A landscape with many peaks, sampled at points; each row gives a point and its height.
A climber steps from a point to the highest of its 2 nearest points, and stops where none of them is higher. Distance is the straight distance between rows; heights are no part of it.
sumar (h 319): [ 26   9 -11  13  11   9   1  10  -2  -7  -2   4  -3  11 -12   9  -5  -3
   9  27 -15  -3  16  -3   7  -6   3  24   0  19  18   0  -8   8   6   5
  -3  -8  -1  16   0 -15  -2  -8]
muvur (h 220): [ -6  14 -19  -1   0 -10  11  -2   0 -12  -7 -15  -1  -7  11   6   9  -6
 -10  -2  13  10   0  -3   7  -9  -1   9  -7  -3   2   5   8  12   8   3
  15   9 -11 -11  -8   7 -21  -6]
dezi (h 263): [ -2 -33   9  10   2  10   0   1  -1  -7   7   4  -4  22 -26   2   1   5
  11   9 -10   0  11   4   5  -1  13   5  -2  -2  -7   4  -7  -9  -1  -7
  -1  -6   7  12  -9 -15   4   5]
kugik (h 284): [ -9 -19   0   8   6  -2   8 -11  -2   0   2   2  -5  19  -4  -9   5   4
  11  -3  -3  16   9   2   3   0  13  -6  -7  -6 -10  -4  12  -7   4 -10
  12  -2  -3  12 -14  -1  -2  19]
sib (h 366): [-11 -14   9   3 -14   3  -8 -25   6  -8   0   5   4 -11   7 -18  13  -9
  -4  -9  10  19 -15   4 -23  -4   3 -26  -3  -9 -18   9  18   1  -2   3
 -10  -6 -12   5   3   1  14  17]
fab (h 399): [  6  -8   8   1   6  26  -9  -5   1  -5 -11  -9  11   0  -9   1   2   6
   1   3   5  -5   3   6 -11   8  -4   3   4   8  -4  -4  18  -3   8  -9
  -1 -15  11   9   9  11   7  13]
vunid (h 328): [-17   5   5  -2 -14  -7  -4 -17   6  -1  -1  10  -1 -15  13 -23   8 -11
  -2 -15   1  19 -11   0 -21  -1  -2 -28   6  -9 -15  -1  11  -3  -2  -2
  -6   1 -13  -4  -2   6  16  11]
Laza (h 248): [ -6  11 -22   6  -4   8   2  -1   4  -4  -6 -10   1 -10   5   0   6  -9
 -11   7  14  12   4  -1  -1  -6   0   5  -3   3   6  10  16   2  12   8
  12  -2  -8   3  -5   4 -12  -3]
deti (h 380): [  0  15  -8 -10  13   3   3   6  -7  -6   2  -1  -9  -8  -9  16   7 -11
   6   3   9  -4   9   7   0  -1  -1  10   5   5  -2  -6   3  12  -2  -2
   4   6  -1  -8  -2   5 -27  -3]
Vuvor (h 379): [-10   8   0   0  13 -21   2 -10  -9  -6  -1   3  -4  -4  13  -8   0  -8
  12  -7  -2   2 -13   8   5   3   0   2  -1  -6  -4  -4   6  30  -7   9
   6   2  -3 -16  -5 -13 -12  13]
rorir (h 391): [ -5  13   3 -16 -15  -1 -16  17   4   5   6   5 -14 -17  -3  17   2  -9
   8   7  11  -4   5   0 -11   4 -11  -5  12   5  -8  -4  -1   2  -7  -4
  -9   8   0 -14  13   1 -20  -7]
gotob (h 489): [  4   0 -10  17 -10  18 -14   5  12  -7   9   1  -9  -6 -22  15   5  -1
  -6   6   3  -6  10  -5 -17   7  -4 -11   3   1  -9   2   8 -15   6   7
  -1  -6  14  18   5   6  -4   9]
Pim (h 436): [ -7 -13   4  -1   0  21  -3 -10   2   1  -9  -3   8   1   9 -11   4   2
  -3  -6   0   3   2   9 -12   4  -2  -4   3   6 -10  -5  19  -1   8 -15
   6 -14   2   9   4  15  13  20]
fera (h 318): [-11  15 -11  -1  -2 -19  -7  -6  -4  -9  -3   8 -12 -14  14   4   6 -13
   4  -8   2   7 -10   4  -3   5  -4  -6   7   3 -14 -10   8  36  -8  11
   4   8  -4 -20  -8 -12 -15  15]
kag (h 452): [ -2 -14 -11   8 -16  16 -18  -3  13 -14   0   0   4 -17 -13   8   2   0
  -5  -1  18  -3  -3   0 -11   3  -4 -16  -2  -2 -11   4  10  -2   2   6
   3  -7   5  14   1  12  -6  16]
tunuk (h 334): [-11   2   0  -2   1 -15   0   4   1   6   1   7 -19  21  -8   3  -7  17
  -4  -4 -16   5   5   3  -4  10  -8   3  -5   5  -3 -12 -10  -9   0 -12
   7   1   5  -6  -4   6  -1  -2]
zudi (h 128): [ 19  15  -7   2  -6  14  -8  13   0   9  -5  -7  12 -11   3   3  -6  -2
 -11  13   3  -5   1  -1  -6 -10  -5  14  -1   1  13  12   2  -6  -1  17
  -9  -7   4   2   6 -10  -1  -8]
lebu (h 165): [  0 -17   0   0   1   3   9   3  -7   8   7   5   8  12   4 -15  -2  -4
   8  14  -2   1  11  -8  14 -15  16   7  -5   1  14   5  -8  -9   5  -6
   4  -5 -15  15  -6 -15  14 -16]
rolof (h 615): [ -5   9   0   0  10 -10  14  -9  -6   0   2   1   4  -7  19 -15  -9  -4
  -7  -2  -6  -1 -14  12  13  -4   0  10   0 -13  18  14  -5  16  -2   8
  -4   3 -11  -5   1  -2   1  -5]
dudub (h 501): [ -2  -2   2  -2 -18  -1 -11   0  10  -2   0   6   0 -11  -9  -8  -8   3
 -17  -2   8  -1 -12   4 -18  -2 -11 -10   3  -3  -4   7   6   1  -4  16
  -4 -10   4  -3   2  -2   8   2]
Famag (h 222): [ 18  19  -5   0  16  16  -2  12  -3  13 -13  11  11   8  11  -2  -6   5
   0   2 -18  -5  10  -5   1  10   4   4   0   6  19 -11  -5 -20   9  -3
  -8  -2  -2   5   7   4   9 -17]
Gofa (h 295): [  0   0   3   0  21   7  13  -7  -8  -4  -7  -1   6   2  -3  -5 -11  10
  11   9  -9  -8   4   1  14   9  -2  23  -2   6  17  -7  -6  11  -2   0
   7 -11   1  10   2   8  -3   0]
Pusek (h 159): [ 13  -9   6   6  -4  -4   1  12  -7  12   7   6  -4  15  -5  -7  -4   3
   4  22  -6  -6  15  -8   9 -13   6  10  -5   2  11  -1 -15 -14   3  -5
  -7  -6  -6  18  -2 -16  15 -13]
sero (h 279): [ 12   1   9  -7  -2  20  -9  -2  -1  11 -10  -5  20  -8   6  -4   7  -1
   4 -10   9   2   1  -6 -11   1  -3 -18   8   7  -6  -9   9 -22   8 -15
  -5  -2   1   4  11  21  19   0]
Lizim (h 353): [ -1  -5  -3 -15 -17   4 -17  15   9  -5   6   9  -2 -21  -3   9  -2 -11
  11   4  14 -10   0  -4  -8  -5  -5 -16   7   3 -17  -1   2  11  -9   3
   1   2   1  -9   7  -2 -19   5]
Totu (h 247): [  0  12  -2  -7  -4   1   0   6   5  10 -18   5  16   3  16 -12   0   8
 -17 -28 -14   5  -6  -8   1  12  -3 -17   1   2   2 -12  -2 -19   8 -11
  -4   7  -3  -8  -5  22  26  -8]
Dedoz (h 176): [  8  -7   6   0   3  -8  19  -3 -10  12  14  -3   7  -7  16  -8   0  -4
   5  14   0  -6   4  -8  23 -16  11  12  -5  -2  20  14 -22  -4  -3  -6
   1  -1 -12  14   7 -10   9 -15]
nera (h 527): [  2  11 -14  11   1   6   7  -2  -1  15  -9  -9   2  14   0  -2  10   2
  -9  -6  -4  15  14 -17   7  -1   0  -2  -1  -1  11  -9   2 -30  16  -7
  -2   3  -2  13  -7  10  19 -10]
tazup (h 274): [-17  -5  14  -5  -1 -12   7   1  -5  19  10   2  -3  -1   0 -16   3  -8
   5 -13  -3  11  -1   8  -5  -4   5  -5   4 -11  -6   3  -3 -10  -7  -4
  -6   2  -1 -11  -5  -8   7   0]
beku (h 84): [  4   0   8 -16  -4 -13  -8   3   1   4   3  -1   1 -13   5   0 -12  -6
   6  -3  14  -7 -18  17   0  -7  -9   1   5  -3  -3   2  -3  27 -14   9
 -11   2   1 -17   3 -10 -11   8]
sopiv (h 624): [ -3   2  -4   5   5 -15  17  -8 -12   0  -3  -3  -8  15  -2  -5  -1  13
  10   9  -4   7  11  -1  17  -1   0  12  -8  -2  12  -6 -14  -6  -2  -7
  10   8 -12  11  -7   6   0  -5]
zopu (h 573): [ -1  18 -16  -6 -18  -1 -14  -3   8  -2  -8  -1  -2 -24   0  -2   0   2
 -18  -2  11   6 -11   6 -19   0 -16  -4  -3  -2   7   3   4  -3  -4  22
 -11  -3  -6   0   8   7   2  -3]
Noso (h 141): [ 12  13   1   5  -1   7  -9  19   0  14  12   2  -5  -4  -6   9  -6  -2
  -8   6   1  -4  11  -3 -19  -3  -4   3   3   0   6   6   0 -18   3   6
 -14  -6   7   1  12 -13  -4 -14]
kivin (h 495): [ -5 -14   0   2 -10   5  -2  -2   8  -3  -4  -1   3   5  -4 -14  -3   2
 -11   4   2  -4  -8  -3  -2  -7  -1  -1   1  -4   1   9  12   0   4  10
   0 -11   5   1  -5 -11  15   2]
mim (h 202): [-13  15  -5  -9 -11  -2  -2   0   8   9  -9   2   4  -6  16  -9   6   2
  -8 -23 -12  11   1  -8  -7  14  -8 -20   9   5 -10 -15   0 -18   6 -18
  -1   6  -7  -6   1  27  17   2]
fofe (h 412): [-17  13  12 -11  -1  -9  -3  -2   1  10 -12   8   2  -7  14 -12  -8  -2
  -5 -17 -10  13 -13  17  -5  11  -8  -7   5  -9  -2  -3  -8   4 -10  -4
 -15   7  -3 -23   8   6   8  -3]
sabi (h 571): [  8 -20  13   7   0 -15   5  -5 -16  -2  12  12  -6  13 -12   2 -10  19
  15  21 -14  -9  13   4   9  -1   6  12  -5   6   9  -6 -28  12  -9 -10
   4  -3  -9  21  -5 -11   3   2]
verib (h 582): [  4   0 -17  12  -4   5  -2   2   6   0 -11   0  -4  18  -5  -6  -6  11
  -3   9 -16  -1   9  -9  10   3  -5   9  -3  11  10  -9   5  -9  10   2
  10 -10   2  12  -8   1  12   5]
Tekan (h 469): [-12  10   2 -11   4  -4   4  -8  -2   8 -14   5  13 -12  16 -18  -4  -9
  -1 -18  -1  14 -13   9   2   0  -2 -12   7 -12   4   1   0   4  -1   1
  -8   2 -12 -14  -3   7  13  -5]
buzoz (h 543): [ -3 -20  20  -3  10 -18  15  -1 -14   2  14   8  -5   6   0  -1  -5  10
  21   6  -6 -14  -2   2  10   0   8  12  -5  -4   0  -1 -21  13 -12  -4
   3   0  -1   3   1 -15  -5   4]
Dab (h 507): [ -3 -18  19  -6  11  -8   6   0  -8  -1  12   1   5   0   0   9  -4  -1
  23  -1   6 -17 -10   5   8   4   8  11   0  -4  -6  -5 -12  29 -16   1
  -2   0   8  -9   3 -16 -15   9]
Nar (h 228): [ -5 -24  -1   0   8 -14   2  -6  -1 -10   8  13   4  12   7  -5  -3   0
  11   1  -6 -15  -7  -6   6  -5  14  -4  -3  -4 -15  -3   2  22  -6  10
  15  -4  -2  -7  -7 -25  -3  10]
maso (h 564): [ -2  -9   8   0  -3  13   4 -14   3  -7 -26  -4  20  10  18 -25  -3  11
 -15  -8 -11   4 -12  -1   5   9   3   4  -5   3   3   0  11  -1   2  -5
   0  -9   0   0  -4  12  28   7]
duto (h 351): [ -5   9  -5  11 -16  12   0  -6   5   7  -3 -16   0  -7  -7  -3  13   0
 -14  -8   8  17   6  -4 -11   5  -6  -6   0  -7   3   2  11 -24  10  -1
  -6  -5   9  14   3  14  14   5]
pugu (h 459): [ -1   6  -8   4   0  12 -13   9   3 -15  11   6 -14 -14 -22  21   5  -7
   0   5   6  -6  12   0 -18   5   0  -9   8   6  -9   1   5  -4   2   6
  -3   1   9  11   3   4 -22   1]
nukit (h 203): [  4   9  -2  -1   6   7   4   7  -3  16 -12   0  14   1  12 -10  -6   2
 -10  -5 -12   0  -3  -5  13   4   6   1  -1  -7  23   3 -10 -18   1   3
  -7   2   0   4   2   7  20 -18]
Rek (h 235): [  0   7 -12  -7  -2 -10  -7  11   5  -5   3   4  -9  -3   3  11  -6   5
  -4  -2  -2 -17  -5   0   1   5 -14   5   6   9  -4  -5  -5  22   1   6
  15   0   4 -17  -1   1 -11   0]
Rutef (h 425): [  3  34 -16  -9   5   2  -5   7  -5  10  -6  -3   2  -7   8  15   1   1
 -13   0  -2  -6  -1   5  -2   2  -7  12   2  -6  15   2  -9 -11   1   3
 -13   6   0 -12  11   7 -11 -17]
nev (h 646): [  0   3  -5   4  -2   8   2  -1   7  -3 -23  -1   9   8  14 -18  -5  10
 -12  -3  -9   0  -2  -7   7   9  -5   2  -6   4  12  -4  11  -8  12   3
   6 -10   2   3  -5  15  19   4]
fifu (h 560): [ -6  -7  15  -7  13   2  -2   7  -1   0   6   3  -2  -4 -12  11 -11   0
  18  -4   2  -6  -3  13  -7  13  -5   9   8   8  -6  -8  -2  22 -10  -6
  -2  -6  10 -12   1  -2 -15   4]
dup (h 288): [ 16  -3   6   1  13  -2   3   7  -5 -15   8  -2 -14  10 -27  20   2  -3
  12   5   8  -8  10   1  11  -2   8   2   1  -4  -5   8 -11   3  -5   3
  -2  12  13  -2   0  -4 -23  -4]
Mevu (h 188): [ 10   4  10  -4   9   0   9   5 -10  19   5  -1  14  -6  14  -6 -11   1
  -4   4 -10 -11  -2  -4  19  -4   8   9   1  -7  25   7 -25 -13  -4  -1
 -12   3  -2  11  10  -3  17 -22]
nugo (h 306): [ -3 -21  12   0  -7 -15  11 -16   2  -8   0  -5   8   9  12 -10   2  -2
  -1   0  17  -5 -14 -16  12 -15  15 -11 -10 -17  -6   8   1   4  -6  11
   4   8  -5 -11  -1 -18   4   3]
bam (h 267): [-12 -28   4  14  -1  -7  11 -20   2  -5   1   4   2  25   7 -18   6   3
   8   5  -6  14  -5  -8   9  -4  18  -3 -12  -8  -6   1   9  -1   2   0
  12   0  -6   7 -14 -19  12   6]
gamif (h 242): [ -7 -24  17 -11   1   9  -3   8  -4   3   9  -2  14  -1  -9  -5  -3  -4
   5   2   8  -6  -2  11  -9 -10   8  -1   6  -7  -4   8   3  -8  -7  -2
 -17 -11   3  -1   4 -15  -2  -4]
Mek (h 320): [ -6  -1   2   1  -1   7   5   0   0   7   7  -2  -9   5 -10  -4  12  -3
  -1  -8  -2  13  14   0 -11   2   0 -13   3  -2  -5  -3   6 -26   6 -15
   0   2   4  13  -2  12   6   3]
Pilir (h 58): [  9   5  18 -10  -4 -21   2 -11  -1   1  10  -1   1 -11  22   1  -7  -7
  13  -2   7 -14 -28  13  12   0  -5   5   5  -6  -6   0  -7  41 -15   8
 -16   9   1 -16   7 -19  -6  15]
Dide (h 341): [ 21  18  -8   7  18   5   3   1  -3 -11  -5   1  -8  14 -15   9   4   6
   8  17  -6   0  17  -1   2   2   0   9   3  14   8  -6   2  -4  10   2
  -1   1   1  13   5  -4  -6  -9]
Fof (h 209): [  4 -24  -4  -2   0 -10   7   1   0  -7  16   8   2   4  10  -3  -7  -1
   2  10  -3 -19  -4  -6  11 -19  12   6  -4  -1  -5  10  -6  20   0   8
  14  -4  -7  -1  -4 -21   2   2]
laf (h 496): [ -2  29 -15  -7  -6   8 -16   5   0  11  -7  -1   5 -27   4   8   3  -1
 -11  -1   5   2  -1   2 -20   4 -11  -2   2   0   6  -2   2 -17   0  10
 -14   0  -5   0  11  11  -6 -11]
pudo (h 309): [ 15  -4 -15   6   9  -7   7   6  -9 -16  14  -2 -18   4 -20  34   7  -5
   1   1   4  -6  10   4  14  -7   4  11  -2   6  -3   6 -12  15  -5   3
  11  16   7  -1 -13   0 -24  -3]
Lona (h 107): [ 15  10  -4 -13 -16 -16  -8   1   7  -1   4  -3  -4 -13   7   6  -8   3
 -15  -1  12 -10 -21  12  -1 -10 -16   0   2  -2   4   9  -4  22  -5  18
  -9   3   1 -18   3  -2  -5   0]
med (h 369): [ 15  -7  19  -2  13  20  -4   5   0  -2  -6  -1   9  15 -11   3  -6  11
   7   9  -6 -15   2  -4  -5   9   1   6  -1  12  -1  -6   5  -9   2  -7
  -6 -10  14   4  13  -2  11  -6]
Kob (h 208): [  0 -17  -4   2  -9  -3  -7   8   1  -2  15   0  -4 -16 -16  15  -4 -12
  -4  -7  13  -1  -8  15  -7  -7   3  -5   3  -8  -6  16  -5  16 -13  15
  -5   1  10  -4 -10 -14 -19   7]
roz (h 535): [-14  16 -13  -6   8  -3   7  -3  -4   4  -8   2   5 -14  13 -14  -3 -10
  -6 -10  -1  13  -4  13   5  -2   1   1   5 -10  13   8   1   5   3   3
   0   2 -12  -8  -6   5  -5  -8]
lipi (h 430): [-16   0   4  -2  13 -10   1  -7  -1  -1  -1   7   0   4   9 -15  -1  -2
  13  -9 -10   6  -6   8  -4   7   0   0   0   2 -15 -12  12  15  -2  -5
   9  -8   1  -8  -4  -5  -4  19]
vebi (h 536): [ -3  15  -6  -1   1 -16  15  -5  -3   1  -3  -1  -5   1  18  -7  -5   6
 -16  -5  -7  -6  -8   1  20  -1  -5   9  -5 -14  20   9 -16   0   1   6
  -3  12  -5  -4   4   8   6  -9]
lozug (h 249): [-10 -24  -1  11   8  -7   4 -21   5 -15  -1   9   6  18  10 -10   3   2
   6   1  -6   2 -12  -8   3  -2  15  -6  -7  -5 -14  -1  16  15   2  10
  17  -7  -5   0 -12 -21   4  12]
kivi (h 163): [  6  -5  -9   4  -6 -19   2  -1   1 -14  10  -6  -7  -6   5  15   5  -8
  -3 -11  12  -5 -13  -2  12 -12   0  -2  -5  -6 -14  11   0  31  -7  15
  13  14   2 -17 -13  -6 -18  11]
Mirem (h 300): [ -1 -17   0   5   4  14   9 -12  -2   6   3  -3  -6  16  -2  -6  14  -5
   7   0  -2  17  17   2   0   0   9 -11   1   1  -1  -4  16 -18  14 -22
   8  -1  -2  22  -7  12   6  16]
Nisib (h 190): [ -3   1 -12   4  -2  -8   3  -2   2 -14   1  -8  -1 -12   6   9   8 -13
  -1  -7  22  10  -5  -2   7 -12   7  -2 -10  -1 -12   7  12  21  -2   8
  18  10  -7 -15 -12   2 -27   7]
vove (h 254): [ -9 -36  18  -4   7  13   5   2  -4  -3   8   1   8  16 -10  -5   1   3
   8   0  -4  -4   5   7  -2  -3  16   6   1  -2 -11   4   2 -12  -3 -12
 -10  -8   0   6  -2 -16   6  -1]
kedev (h 488): [ -9  -8   9  -2   8   5   3 -17  -1  -2 -14   0  13   7  15 -23   0   2
   2 -11  -7   9 -10   1  -5   6   4  -4  -3   1 -12  -5  16   4   3 -11
   7  -8  -5  -4  -3   8  15  17]
Dadas (h 429): [  7  33 -15   2   2  16 -11  -2  -1   0 -10  -3   0 -15   2  14  11  -2
  -2   5   0  -2  13  -9 -21   8  -4  -3   8   7   2  -7  11 -25  13   2
  -8   1  -6   5  13  11  -6  -8]
Zako (h 316): [ 12  10   2   9  19  20   9  -8  -6  -7 -15  -8   4  10  -8  -3   3   0
  15  17  -5   3   9  -4  11   8   4  18   1  12  19  -6   6  -2   8  -3
  -2  -8   0  17   5   6   2  -8]
rit (h 338): [  7   8 -16  -5   6  -5   3  10 -10  -8  14  -5 -15  -8  -4  29   5 -10
  -4  -2   5  -9   3  12   1  -7  -2  21   3  12  -2   2  -6  22  -3   2
   4  13   7  -8  -8   4 -26  -6]
Tosol (h 337): [ -2  21  11  -6   3   9  -9   6   2  20  -2   1   5   1  -1   5   2   1
  -2 -15  -8  13   2  -3 -12  15  -7 -11   7   5   1  -8  -5 -27  -1 -15
 -13   6   5  -9  12  17   9 -19]
Tik (h 264): [-12   0 -16  -3  -2 -15  -6   6   2  -4   8  12 -15 -13   2  19  -1 -10
   2  -7  -2  -8  -4  11  -7  10 -10  -1  14  10 -12 -11  -2  33  -6   6
  12   9   3 -17  -8  -6 -19   4]
Libor (h 293): [-22   3   3  -3  -8 -10  -3   2   3   7   9  11 -12 -11   4 -15   3 -10
   2 -11  -5  14  -1   3 -18   1  -2 -13   8  -7 -12  -3   5  -4  -3  -4
  -2   1  -4  -5  -2  -2   1   8]
Sabik (h 273): [  8 -21   5  12  12   2   6  -3  -3 -15   4  -1  -8  17 -29  12   1   5
  16   9  -1  -3  14   0  16   3   9   0  -4  -4  -2   4  -9   1  -5  -2
   5   4   9   7  -8  -5 -14   2]
Miku (h 280): [ -2 -22   4   9  -4 -14  12  -5  -2  -6   8  -5  -4  12  -5   0   3   4
   8   3  10  -4  -1 -13  21 -12  17  -3 -15 -16  -4  12  -7   0  -6   6
  13  10  -1  -1  -8 -12  -8   6]
tiked (h 149): [  8   3  -1  14   1   4 -10  16   4   7  11  10 -16  14 -21  10  -3   6
  -4   8 -12   2  16  -2 -17   4  -5   4   4   9   5  -1  -3 -15   6  -2
  -8 -10   9  10   5 -12  -2  -9]
kesip (h 614): [-16  -9  11  -4   2   6 -10   1   4  -3   4   6  -5 -13 -13   6   1  -6
  14  -8   1   1   1  14 -17  15  -1  -9   6   6 -21  -9   8  10  -6 -11
   2  -3   6  -2   0   6 -14  20]
mag (h 292): [-11  -4  14   1   6 -13  16  -8  -6   9  -1  -2   3   8   5 -21  -4   0
  -1  -9  -6   9  -6   1   7  -3   6   1  -3 -12   4   3  -7 -11  -6  -3
   0   3   0  -2  -7  -3  18  -2]
sofik (h 191): [ 14  -8   4  -8   0  -8  11   4  -1  -4  17  -3   4  -6  16   1  -8   0
   2   9   4 -20  -6  -5  17 -15   2  15  -6   3   4  11  -9  22  -4   4
  11   1  -4  -2   6  -6  -7   2]
poz (h 215): [ 17  10  -2  -2   9  -4  -5  16  -1  -1   9   6  -9  10  -5  21 -10   9
   3   8  -6 -20   4  -1   1   0 -10  10   0  16   5  -2 -11   9   2   3
   8  -1   5  -5   8  -3 -11 -11]
beken (h 544): [ -4  -5 -20  12 -12  -5   3   0  11  -6  -1   5 -11   8  -6  -8  -3   2
 -13   3  -5   1   6  -9   1  -4  -7  -1  -2   2   4   1   9   1  11  13
  16  -7   1   6 -10  -4   7   5]
sode (h 297): [ 19   3 -13   7   6   4   3  13  -2  -6  11  -4  -5  -4  -5  19  -3  -9
  -3  17  -5  -5   9   2  10 -14   1  25  -3  12  12  14  -3  17   1   8
  10  -1   1   7  -3 -10  -8  -5]
megal (h 528): [  2  -3  10   5  -5  24 -15   1   4  -4  10   0  -4  -8  -9   8  10  -3
   1   1  -1  -3   8   4 -26  10  -2 -16   3   4 -13  -1   8 -16   4 -12
 -10  -1   7  24  16  19   4  13]
Dudu (h 272): [  3   6 -23   9  -4   8  -2   7   3  -5   4  -7  -7 -12  -8  15   4 -10
 -16  11   6   4   4   2  -1 -10  -2  12  -2   7   8  14   8  10   4  15
  11   0   2   5 -11  -4 -16  -2]
lifad (h 113): [ 12   0  -5  10 -14  15  -2   3   9   1 -10 -16  15  -3   1   1  -2  -8
  -4  21   6  -3  -9  -9  12 -12   2  17  -5   4  18  15   7   5  -1  17
   0  -8   4   5   3 -13   3  -5]
Nozu (h 463): [ -6  17  -7  -6 -12 -20   4   4   1   4  -2  -7  -6   4   6   0   1   8
 -19  -8   5  -6  -6  -8   7  -3 -12   0  -4 -12   5   0  -8  -8   4   6
  -3   7   0 -16   2   4   2 -10]
tig (h 299): [  8  20  -1  -1   0  11  -8   7   3  21 -13  -3  16  -2   7   8   2   9
 -13 -24  -8   8  -2 -17  -3  13  -2 -14   4   2   1 -15  -6 -34   9  -8
 -11   8   3  -5   2  17  25 -17]
Banup (h 226): [  6 -19   6  -4  -2   3  -5  10  -1   0  11  -5  10  -6 -14   9  -8  -2
  -2   7  10 -11  -7  12  -4 -10   3   3   3  -6   0  14  -2  11  -8  11
  -7  -7  11  -1  -1 -17 -10   2]
Rukaz (h 201): [ 15  10   5  -7   4  -6   6  11  -4   3   7  -3  -1   2   4   6  -7   3
   4   9   3 -18   4  -8  11 -10  -3  10  -5  -3   7   4 -13  -1  -1   0
   3   3   1   0   8  -2  -5 -10]
povit (h 135): [ 16  -1  -1   2 -11 -20   6  -9   4 -16   4  -7  -1  -4  10   6  -7   0
 -14  -2  11 -13 -19  -3   9 -13  -8   0  -6  -3  -2  15  -1  32  -4  19
   5   7   0 -16  -4  -8  -1   8]
Tamif (h 348): [-22  13   3 -10  -2  -7  -8   6   6   7   1  10 -17  11   3   3   1   7
  -2  -7 -17   7   7   0 -10  20 -10   0   5  10  -5 -15  -4 -14   1 -21
  -1   5   0 -12   5  16  -8  -8]
subos (h 347): [ -6 -13  17  -9   0 -10  -1 -13  -1  -3  -6  -3  16  -2  11  -9   1  -3
  10  -3  16  -2 -18   0   3 -10   7  -6  -5 -11 -14   1   7  14 -13   9
  -4   2  -7 -16   2 -17   1   8]
tove (h 367): [ -6  12  19 -15   0   3  -6   7   3  17 -10  -2  10   0   9  -1  -7   5
   2 -14  -4   5  -8   4   0  11  -9  -5   4   2  -2 -10  -7 -11  -9 -16
  -9   4   3 -20  12  18   7 -13]
kiko (h 374): [ 17  22  -6   0  13  10   1   4  -2  -6  -6  -1  -4   8  -7   8   9   2
   5   6  -1  -2  19 -10 -10   5   2  -6   7  10   0  -8  12 -15  16  -2
  -2   1   2   7  11   6  -6  -7]
nares (h 98): [  6 -15  -9  13  -9   5   3  -3  12 -17  -9 -15  13  -3  -6  11  -3  -2
  -6  13  10  -4 -11  -8  16  -7   1  10  -5   4   9  15   7  23  -2  17
  18  -1   7   1  -9  -6  -3   1]
Tati (h 577): [ -4   8 -11  11  -2  -3  20  -4  -1   0 -12 -17   0  10   2  -3   5   1
  -2   5   2  13   8 -12  21  -3   0   5  -6  -4  18  -1   0 -15  12   1
   8   5  -8   9  -8   6   4 -10]
Sabo (h 154): [ 13  -3   8   7   2   5  -3  15  -3  15   6   9  -9  21  -9  -7  -5   8
  -1  10 -17   3  16  -4  -7   3   4   1  -1   8   7  -6  -6 -25   5 -14
 -11  -6   2  15  -1  -9  17 -14]
Fek (h 398): [ -7  15  -5  -2  -8  -2   1  -1   3   3 -16 -15   5  -2  -2   0   7  10
 -15 -14   4   6  -1  -5  -6   5 -14  -3  -1  -7   1  -6   2 -22   5   0
  -5   1   5  -9   3  17   7  -4]
tifin (h 246): [ 20  10   6  -3  13  22  -3   3  -5  10 -14  -1  14   7  10  -4   4   5
   2  -5  -8  -3  11 -13  -6  10   2  -7   6  10   3 -13   8 -24  14 -16
  -2  -1   5   6   8  17  20  -8]
denot (h 426): [ -4  14   2  -8   2   8 -12  15   0  -9   9   6 -16 -15 -17  20   6 -13
  11   5   7  -5  13   9 -16  11   0  -3  16  12  -4  -6   2   8  -1  -5
 -10   5   2  -3   7   1 -28  -7]
sol (h 311): [ -6  -7   8   4   2  -6  14 -10  -3  11  -4  -3  -1  19   1 -19  -2  11
  -5  -6 -15  15   4  -6   9   3   6   0 -10  -2   0  -8  -9 -19  -2 -18
   4   5  -3   9 -12   8  28  -3]
rera (h 262): [  1 -14  -4  12  -7   4   6   1   7 -10  -4 -13   1  10 -12   1   6  -1
   0   6  15   4   5 -13  17  -7   7  -6 -10 -11  -3  10   7  -7   6   3
   9   1   5   4  -9   0  -8   4]
fuv (h 592): [  7   1   3   7   0 -17   9  -8 -13  -2   6   5 -15   7  -2   0  -9  21
   6  20  -8  -3  13   2  19  -3  -3  18  -7   3  17  -5 -29   6  -6  -4
   7   4  -9  19   0   0  -1  -3]
burig (h 376): [ -9  22  -7 -15   2  -5 -11   9  -2  10   0   7 -10   7   9  18   2   3
  -6  -1 -10  -6   4   2  -2  15 -11   9   6   4   7  -8 -13  -5   3  -9
  -9   6   1 -20  12   8 -16 -18]
kanim (h 401): [ -8   3  18  -7   2 -13   1 -22  -5   4 -14  -4  15  -5  11 -18   2  -7
   7 -13   8  17 -22   4  -1  -4   1 -14   0 -13  -8  -1   6   8 -13   2
 -13   2 -10 -17   1  -6  14   5]
vonu (h 567): [-12 -10   8  -1  -3  16 -13  -2   7  -9  10   6  -5 -15 -11   8   9  -8
  13  -1   3  -4   5   7 -16  12   2 -20   5   0 -20  -6   8  -3  -1 -15
  -4   2   3  16   9  21 -10  22]
Mono (h 410): [-11 -20  -5   2 -14   6 -16 -12  13 -13   3   5   4 -19  -4  -8   5  -7
   3  -4  18   7 -13   3 -11  -4   5 -22  -2  -8 -18   7  10   7  -5   9
   1  -3  -5   6  -3  -1  -6  18]
mizo (h 312): [ -3  -2   6  -4 -13  10  -9  -7   4   9  -8 -11  12 -18  -6  -6  11  -1
  -2 -11  18  11  -4   2 -14   1  -8 -21   0  -2  -7  -2   7 -18   0  -7
  -9   0  -4  11  10  22  16   8]
kifur (h 325): [ -6  -8   9   4  -2  -5   5   3   5   8   2   5 -11  22  -7 -12  -6  16
  -9  -5 -17   8   4   0  -2   5   1   0  -9   6 -11  -8  -6 -15  -2 -18
   6  -4   6   2  -8   2  17   6]

Two climbers start at each pair of points below. Name the first point that both come to, or write -.
gamif, Rukaz | -
Totu, kifur | -
Miku, Banup | -
tazup, sol | -

Where does a climber stop that starts at each point below?
poz | nev
beku | zopu
Kob | gotob

Call two points neighbours if one is among the 2 nearest of the other. Go from one point of each pair to the other, from neighbour to neighbour, staying as high as possible. Name the lowest point that can't be avoided.
zopu, nev | kivin
kesip, zopu | Gofa
kesip, sopiv | Dab
